The views of a scene show one set of named points, each view turned or mirrored, and shifted as a whole, with a little noise and some points left out.
In the rows, zero is written as 128.

Scene 1
View 1
Z85: [ 97 125  98 112  71 132 108 148  99 125 167 112 126 127 152 173 115 109
  88 108 163 130  97  92]
Z4: [124 126  88 116 108 102 112 140  78 150 100 148 156 101 114 139 116 112
 117  97 136 119 130 110]
Z348: [ 99 149 105  96 110 133  82 138  91 140 140 147 121 110 124 138 114 114
 111  81 126 130 124 120]
Z702: [116 127  91 119 101 117 112 157  62 148 119 154 139 111 111 153 128 106
 106  95 149 114 122 115]
Z821: [ 99 118 108 121  80 131 112 176  61 129 170 127 117 143 129 183 142 102
  75 115 190 106  95  90]
Z215: [121 130  75 112  85 126 115 142  79 152 115 151 161  84 136 148  97  98
 106  84 127 144 114 142]
Z306: [102 128  83 109  76 124 113 128 106 129 147 125 131 106 155 153 101 123
 120  95 133 132 119 100]
Z984: [ 91 135 115  97  98 114  87 131 122 121 163 105 117 139 141 151 115 130
 104 110 156 122 115  69]
Z393: [104 129 109  89  89 113  90 130 132 135 141  96 165 122 155 151  87 103
  74 113 154 157  85  98]
Z430: [112 113  63 125  54 116 139 128 100 129 137 120 143  97 164 161  96 124
 129 103 138 128 120  97]
Z44: [105 129  73 111  69 128 117 124 101 132 139 134 132  91 158 148  95 124
 127  88 122 137 124 113]
Z970: [108 121 107 101  85 121 102 151 101 140 144 109 164 123 143 166 104  89
  65 113 169 150  82 111]
Z118: [ 98 137 106  93  95 132  88 139 109 137 151 121 138 116 146 154 103 103
  84  96 144 147  99 115]
Z296: [108 136  54 117  71 138 126 121  85 141 126 160 128  69 153 140  93 127
 150  68  95 133 142 136]
Z697: [ 98 133  98 105  91 135 100 146  82 136 153 138 122 114 134 155 118 110
  99  93 146 127 112 112]
Z288: [111 115  87 120  78 104 125 138  96 127 136 115 139 123 142 159 117 123
 116 115 161 116 118  77]
Z516: [110 122 101 108  94 100 108 135 107 133 133 111 146 127 134 148 112 122
 107 114 158 122 115  79]
View 2
Z984: [110 127 140 137 113 145 155 143  87 108 107 118 146 106 121 151 156 150
 183 152 121 146 108 125]
Z118: [115 125 135 118 132 151 157 123  88 133  97 122 155 106 155 127 134 147
 167 112 130 140 113 100]
Z215: [145 128 122 116 115 148 126 114 113 134 105 126 181 122 167 122  96 145
 154  97 162 130 105  66]
Z697: [125 115 125 130 111 156 149 134  86 120  89 133 159 121 157 148 109 156
 168 125 132 139 107  92]
Z4: [149 134 100 131  98 127 121 129 116 112 108 115 181 125 148 126  98 143
 171 126 169 132  90  68]
Z348: [113 129 114 117 110 145 163 139  73 105  89 130 170 104 154 136 103 152
 175 128 152 152 102  76]
Z821: [132  87 116 167 121 161 132 136 110 137  79 128 125 143 161 153 111 177
 177 149  98 113 101 128]
Z296: [146 135 152  98  80 159 136 138  84  98 112 145 206 120 149 171  84 142
 138 103 179 153 110  32]
Z970: [127 116 134 133 143 155 139 110 113 156 102 114 143 118 162 117 138 149
 162 105 120 122 113 115]
Z430: [152 125 169 126  94 162 117 126 117 117 131 131 177 134 127 173 127 143
 141 117 145 129 112  81]
Z702: [137 118 100 145 104 138 129 134 106 113  94 126 163 131 154 139  96 159
 176 140 146 127  93  85]
View 3
Z393: [139 146  97 106 107 136 139 140 143 124 178 111 171 119 134 143 119 105
 162 138 136  86 110 143]
Z118: [156 146  97 107 108 127 110 129 147 119 166 135 165 115 114 144 120 108
 158 145 127 114 114 122]
Z430: [103 140 103 118 148 133  78 114 172 124 160 126 106 158 127 131 140 112
 149 142 152  89 115 129]
Z4: [117 136 114 123 133 151  92 117 168 101 184 113 141 139  98 136 131  97
 124 170 152 149  85  93]
Z296: [100 153 115 146 149 131  60  89 185 119 143 154 116 134  78 137 153 125
 126 172 143 136 138 113]
Z306: [126 143 109 112 137 132  83 119 153 128 162 136 131 140 114 139 131 112
 153 155 138 105 124 122]
Z516: [132 129 111  97 133 146 100 138 139 120 186 110 142 149 127 139 120  94
 152 159 144 105  97 114]
Z44: [117 147 110 125 141 131  78 107 166 124 153 141 126 136 104 137 137 118
 145 158 138 110 131 124]
Z984: [155 124 112  79 133 134  92 145 111 134 175 129 151 138 130 148 106  94
 171 167 127  94 118 121]
Z821: [182 128  82  75 117 117  65 134 146 106 169 134 126 153 138 138 108  96
 167 125 138 128  75  90]
Z697: [158 142  98 102 121 124  79 124 155 115 161 141 143 130 112 140 121 107
 154 147 133 132 105 104]
Z215: [121 153  97 136 116 135 105 111 189 100 168 121 146 127 102 136 139 112
 130 143 150 138  93 108]
Z85: [161 140  87  90 118 119  86 131 147 122 162 133 133 140 136 139 118 109
 170 126 134  96 105 120]
Z288: [127 126 106  94 139 139  82 131 146 121 178 114 120 161 133 136 120  94
 154 151 150 101  96 113]
View 4
Z516: [161 133 134 143 133 157 120  96  92 153 146 110 107 103 137 124 141 142
 132 143 139 145  87 109]
Z306: [159 135 140 145 150 149 111 100  92 146 145 132 109 132 117 154 146 139
 136 150 147 154 113 131]
Z85: [163 148 127 154 152 146 121  89 107 151 153 115 107 102 107 133 163 140
 144 169 144 133  86 153]
Z970: [179 152 130 138 155 154 136  83 110 137 163  83 126 110 114 122 162 165
 120 170 129 108  84 135]
Z4: [177 125 130 137 135 147 132 112  78 154 132 139 134 139 154 121 140 165
 114 118 109 152 112 108]
Z348: [149 129 132 148 162 132 138  93  88 167 128 122 133 132 117 127 156 170
 120 123 152 158 139 137]
Z393: [164 142 149 130 154 161 122  79 106 132 167  65 117 110 112 134 145 154
 118 162 157 116  96 113]
Z702: [176 138 117 153 142 137 140 107  84 165 131 148 134 128 140 113 158 168
 121 125 107 146 105 134]
Z288: [168 136 128 148 126 157 113 102  92 151 146 134 100 107 136 130 146 132
 144 152 129 149  78 121]
Z44: [161 130 142 143 156 144 110 106  91 141 145 146 113 151 117 167 145 142
 131 148 141 156 126 130]
Z821: [171 158 103 170 141 136 136  91 106 172 141 129 117  83 118  99 178 153
 147 165 116 131  65 175]
Z118: [160 141 135 143 165 145 132  83 101 150 151  94 124 120 109 131 157 162
 121 152 155 129 115 136]
Z430: [174 134 142 141 140 159  98 109  93 130 155 154  98 139 124 168 140 127
 143 163 125 150  92 125]
Z296: [165 123 144 140 165 137 109 119  78 140 137 179 125 185 119 183 140 150
 122 132 126 172 152 132]
Z984: [137 135 136 154 144 150 119  84 101 168 140  97  98  84 117 122 151 136
 146 148 177 154  96 128]
View 5
Z516: [149 130 121 133 122 123 122  74 148 118 114 121 164 124 117  90 127 161
 133 151 119 142 119 123]
Z288: [153 136 117 128 129 120 125  82 147 122 114 121 159 121 125  97 121 161
 127 155 120 136 119 137]
Z984: [111 123 130 132 123 113 118  59 149 113 116 122 149 130 127  75 138 175
 151 130 118 164 115 107]
Z970: [130 111 100 151 114 128 112 111 172 130 131 153 156 136  93  76 119 159
 127 156 111 118 101 105]
Z118: [136 102 118 143 122 120 103  99 164 121 138 140 136 143 112  77 114 155
 140 130 113 144  93 117]
Z4: [196 116 129 144 128 124 114 100 142 105 129 101 160 126 113 114 102 148
 126 163 116 145 107 162]
Z697: [130 118 123 146 146 108 105 105 159 112 139 122 136 135 121  95 100 162
 142 139 113 147 100 141]
Z296: [199 127 132 110 157 109  97 106 138 128 136 114  94 142 161 114  85 134
 122 123 126 149  89 191]
Z306: [146 132 122 119 138 113 109  87 149 129 122 126 126 133 144  91 112 153
 132 131 123 143 105 144]
Z702: [163 119 123 158 149 112 116 111 150  95 140 101 161 124 111 114  92 159
 136 163 111 141 108 162]
Z85: [103 133 112 136 141 111 116  97 166 127 128 142 143 130 123  82 112 168
 138 142 116 133 114 120]
Z430: [157 154 111 104 141 118 119  93 150 145 110 137 129 122 150  96 109 149
 116 146 125 124 116 159]
Z393: [144 108 106 136  95 132 109  90 163 138 121 154 146 142 103  67 135 154
 129 136 114 131  97  92]
Z348: [148 100 136 155 135 113 101  96 151  98 147 108 140 142 114  94 107 159
 149 131 112 163  91 133]
Z215: [188 111 112 144 131 126 104 124 159 123 138 128 139 139 112 106  94 140
 117 152 115 125  91 155]
Z44: [164 132 124 112 142 114 105  94 148 133 126 130 114 135 149  97 105 145
 126 126 125 142  98 157]

In a view up to two points have been moved. Name them for each view, in the order of its rows, or write none.
view 1: Z215
view 2: Z702
view 3: Z821
view 4: none
view 5: Z288, Z348
